The views of a scene show one set of named points, each view turned or mirrored, and shifted as a whole, with a little noise and some points left out.

Scene 1
View 1
mizo: [-25  -4 -18  26 -32 -25  -8 -17 -29 -34 -24 -18 -34   0 -40  -9 -14 -33
   5   0  17  -1 -17  -4 -24  -6   3 -19 -16]
zefo: [-40  -3 -23  27 -31 -31  -8 -20 -35 -45 -23 -20 -32   1 -46 -13  -9 -46
   5  -4  19   3 -23   2 -35  -4   1 -31 -19]
dalu: [-26 -19  12  48 -11  -5  -6 -17  -5  18 -23 -14 -26 -24 -27 -24   5  -1
   2  25 -29   7  -6   5   5   0   7 -17  16]
pimum: [ -7 -10  10  34 -10  -9  -4 -13  -9   0 -16 -15 -14 -18 -23 -16  -7 -15
  -1 -13 -16  -8   2  11   4  14  11 -12  12]
zosim: [-10 -17  22  40   3   4  -1  -7  11  38 -15  -8  -9 -24 -10 -19   3  18
   0  21 -35  -1   1  -1  21   8   7  -3  17]
Lafit: [-32 -10  -1  31  -3 -12   0 -10  -7   2 -13 -11 -11  -9 -23 -16   4 -12
   0  12  -8   5 -15  -3  -9   4   1 -19  -7]
Bul: [ -7 -15  22  37   5   3   1  -7   9  32 -12  -8  -4 -23  -9 -18   2  12
  -1   9 -33  -4   4   4  20  14   9  -4  17]
komud: [-55  -6 -22  22 -10 -26  -1 -11 -21 -24 -15 -10 -15   7 -33 -12   5 -28
   4  21  18  13 -35 -15 -34  -7  -9 -31 -34]
Pili: [  2  -3  -2  16 -12  -9   0  -2  -5   0 -12 -10  -9  -1 -15  -3 -17  -2
   0  -2   6 -12  -6 -12   3   5   2   3 -13]
varo: [  2 -17  12  46 -36  -2 -12 -17 -10  13 -32 -21 -47 -23 -30 -17 -16   8
   7  25 -23  -3   2   0  13 -11  12   1  19]
kelus: [ -9  -1  -7  15  -6 -14   2  -4  -9 -12  -9 -10  -2   1 -17  -3 -11 -16
  -1 -13  10 -10  -9  -6  -7  11   1  -7 -16]
reb: [ 16 -11  22  30  -4   6   0  -3  10  31 -12  -9  -8 -18  -5  -9 -13  18
  -1   2 -24 -15  10  -2  27  12  10  10  14]
vafu: [ 39 -12  31  31  -7  14  -1  -1  17  46 -13 -10 -10 -24   2  -7 -21  33
  -1  -2 -34 -23  21  -2  44  14  15  26  26]
lisob: [  0  -1   8   7  21  -1  10   9  16  26   5   2  24   3   9  -1  -5  15
  -4  -1  -2 -13  -6 -19  13  18  -4   8 -20]
besim: [-32 -13   6  36   1 -10   0 -12  -3   8 -14 -10  -8 -15 -22 -19   8  -9
   0  11 -18   5 -11   3  -3   7   4 -21   3]
Leziv: [ 19  -5  12  17  -3   0   2   2   6  18  -8  -8   0  -8  -3  -2 -18  11
  -2 -11  -8 -20   7  -7  20  15   6  12   0]
View 2
Bul: [-31   5  -7   4   4 -14  -1 -11  -9   1 -12  23 -18 -16  -7  18  -4  26
 -10 -15  -4   3  -4  27 -21   0   0 -17 -11]
reb: [-33   9 -10  -2  10  -2  -6 -17 -16  -2 -18  30 -25  -1  -5  23 -18  24
  -3  -4  12 -13   0  11 -36   4   5 -19   1]
dalu: [-28 -11  -1   9  10 -26  -1  -2   8  -1 -17  15  12  -8   4   8   2  23
   6 -13  -9  19 -10  40  -4   4  15  -6 -16]
kelus: [ -9  -2   6   8  15  10  10 -22  -7  -6  -2  11 -11   1   2 -38 -17  29
  11  28   1  -6  -3  -4  20 -20  19  -9   8]
varo: [-29 -16   0   0  22 -21 -10   3   8  -4 -33  25  14  17  12  19 -11  17
  22  -4  11   8  -7  28 -22  15  27   1  -6]
pimum: [-11 -10  13   5   6  -9   0   0   6   0 -20  21 -15   5   4  -6  -4  27
   0   4  -7   9  -8  11   5  -8   9 -12  -1]
zosim: [-37   6 -12   5   6 -18  -2 -13  -9   1 -11  22 -10 -18  -7  21  -4  25
  -7 -17  -2   3  -4  33 -24   5   4 -16 -14]
besim: [-21  -6   2  13   7 -17   7  -9   3  -1  -5  10   2 -16   0 -13   1  28
   1  -4 -13  15  -8  30  12  -9  13  -9 -13]
zefo: [  5 -34  25  15  24  -8  11   2  24  -9 -14   0  31  20  22 -61  -6  26
  36  32 -10  23 -12  11  56 -18  43  11   1]
komud: [-12 -15   3  22  24  -9  20 -20   6 -11  11 -11  36 -11   8 -62  -4  29
  28  24 -12  19  -8  26  53 -21  40   5 -10]
Pili: [-18   0  -1   4  19   6   5 -22 -11  -7  -7  15  -8   4   2 -21 -21  26
  13  21   9  -9  -1   1   2 -11  21  -9   6]
lisob: [-30  25 -18   8   9  13  13 -43 -32  -6  15  12 -28 -27 -16 -17 -20  32
  -8  13   5 -20   3   4  -9 -17   5 -23   1]
vafu: [-38  14 -13  -8   9  -1 -13 -16 -22   0 -26  40 -39   3  -8  44 -22  21
  -9 -10  19 -20   1   7 -58  11  -3 -23   4]
Leziv: [-23  10  -5   0  12   8   0 -23 -19  -3 -11  25 -30   1  -6   1 -21  26
   0  12  10 -17   0  -2 -20  -7   7 -19   8]
Lafit: [-19  -7   2  13  12 -13   9 -13   2  -4  -2   6   8 -13   2 -23  -3  28
   8   6  -9  13  -7  26  19 -11  20  -6  -9]
View 3
pimum: [  4 -20  10  13  -5   3   3  15   0  22   1  16  -4  11   4   4   8  -2
  -6 -11 -14   4 -15  -8  -2 -11  10 -11  -7]
varo: [ 20 -28  -6  15   1   4  -7   9 -11  38   5  14  -4   6 -23   7 -11 -30
  -3 -24   1  -9  -9   4 -38  -7  20 -35 -16]
kelus: [-13 -20  18  -1 -21 -19   9 -14  -7   9  -2 -15  -1   3  10   0   0   0
 -16  -6 -11   8  -4 -24  17 -23   3  -1  -4]
lisob: [  8 -13  35   1 -21  23  -8 -19  -4 -12  -1  -2  -3 -15  16 -17  21  11
 -26   0  12 -21   7 -11  23 -23 -22  -2   1]
komud: [  3 -33  14 -21 -30 -19  -8  -9 -30  11 -11 -43   0  26  -6   7 -38 -20
 -14   3 -31   3 -20 -38  24 -53  36  12 -29]
zosim: [ 35 -20  16  13  -1  41 -19  18  -5  12   0  27  -6   3  -5  -7  11  -7
 -10 -10   3 -26 -11   7 -10 -14   3 -19 -11]
Bul: [ 27 -18  18  14  -1  36 -14  19  -1  12   0  27  -5   3   2  -7  16  -2
  -9  -9   1 -18 -11   4  -6 -11   2 -16  -8]
mizo: [-12 -32   1  -6 -19 -40  10  -6 -18  30  -4 -27   0  21  -9  15 -30 -21
  -6 -11 -28  18 -18 -30   3 -30  33  -4 -19]
reb: [ 16 -16  15  20  -2  25  -6   1   2  15   7  26  -6 -13  -1  -9  21  -3
 -13 -16  16 -19   3   7 -16   1 -12 -27   1]
Lafit: [ 14 -26  15  -3 -15   6  -9   8 -14  13  -5  -6  -3  17  -1   2 -12 -11
 -10  -3 -18  -5 -17 -16  10 -33  21  -1 -19]
Pili: [ -5 -20  14   4 -17 -10   4 -17  -8  12   2  -8  -2  -4   2  -2   1  -6
 -16 -10   0  -2   0 -15   2 -17   0 -11  -4]
besim: [ 20 -24  15   2 -10  17 -12  18 -10  15  -6   5  -3  19   0   1  -5  -8
  -8  -3 -19  -7 -21 -12   8 -29  20  -2 -19]
Leziv: [  1 -14  19  14  -9   7   3 -11   2   9   6  13  -4 -13   7  -8  21   4
 -16 -13  11  -9   5  -3  -2  -4 -15 -18   5]
dalu: [ 30 -27   7   8  -2  22 -17  25 -12  25  -2  13  -4  19 -13   3  -9 -19
  -4 -11 -13 -13 -21  -1 -13 -21  25 -15 -21]
View 4
mizo: [ -8   4 -36  -1 -17   6  18  -9  -7 -10  -5  40 -18  -8  -8  21  -4 -25
  -4  44 -19  27   0  10 -24  24   4  38  36]
Lafit: [ 22   7 -31  -5  -3 -10  -6  11  -1  16  -1  17 -14  -7  -9   6  15 -14
   1  25  -4  15  -3  -1  -8   0  -3  22  28]
zefo: [ -9   2 -39  -3 -16   7  25 -12  -9 -11  -6  51 -28  -9  -9  18   0 -37
  -7  51 -16  31 -17  11 -28  27   1  49  40]
vafu: [ 22  13 -14  14   4 -13 -47  33   0  -7   6 -50  16  -8 -21  14   4  25
  18 -10  -4   7  70  -9   0 -13  -4 -42  13]
komud: [ 17   5 -42 -21 -15   0  24  -1  -2  28  -3  55 -22  -4   6  10  12 -31
  -9  50 -18  20 -24   7  -8  19   6  59  34]
reb: [ 24  12 -19   6   2 -12 -34  26   0   1   4 -30   8  -7 -16  12   7  13
  13   2  -5   9  52  -7   0  -6  -3 -22  16]
kelus: [ 18  14 -28 -13  -5   9   6   8  -9   1   5   2 -18   3   5  11   6 -33
  -2  36 -12  22  29   0  -7  27  -1  14  21]
pimum: [ 10   6 -23   9   3  -6 -16  10  -7 -14  -1  -3 -16  -8 -23   9  10 -16
   4  17   1  22  14  -4 -18   2 -11   2  28]
Bul: [ 30   8 -20   7   9 -20 -35  27   1   9   1 -19  -2  -9 -21   3  18   6
  10   2   6   9  21  -9  -3 -17  -9 -10  21]
zosim: [ 31   7 -22   6   5 -23 -36  29   4  16   0 -14   3 -11 -22   5  18  16
  11  -1   3   5  18  -8  -1 -23  -6  -8  22]
Pili: [ 16  13 -27  -8  -8   4  -2  12  -5   3   4  -3  -5   0   1  16   2 -14
   3  27 -16  17  39   1  -5  18   3   7  21]
dalu: [ 15   1 -27  12   0 -23 -24  16   4   8  -5  15  -2 -18 -29   9  12  13
   7   9   1  12  -5  -2 -12 -20  -4  12  33]
lisob: [ 51  21 -23 -24   4   1 -16  29  -3  31  12 -28  -6  10  15   2  20 -19
   4  21  -8   7  49 -10  16  13  -1  -5   8]
Leziv: [ 24  16 -20  -3   0   1 -21  22  -5  -1   7 -29  -2   1  -4  12   6  -7
   7  13  -8  15  57  -5  -1  11  -2 -16  15]
besim: [ 25   5 -26   1   4 -14 -17  16  -1  13  -1   8 -13  -9 -17   2  20 -10
   4  17   4  14  -2  -5  -8  -8  -7  14  28]

In a view up to two points have been moved. Name them for each view, in the order of its rows, or write -.
view 1 | kelus, reb
view 2 | zefo
view 3 | pimum
view 4 | komud, besim
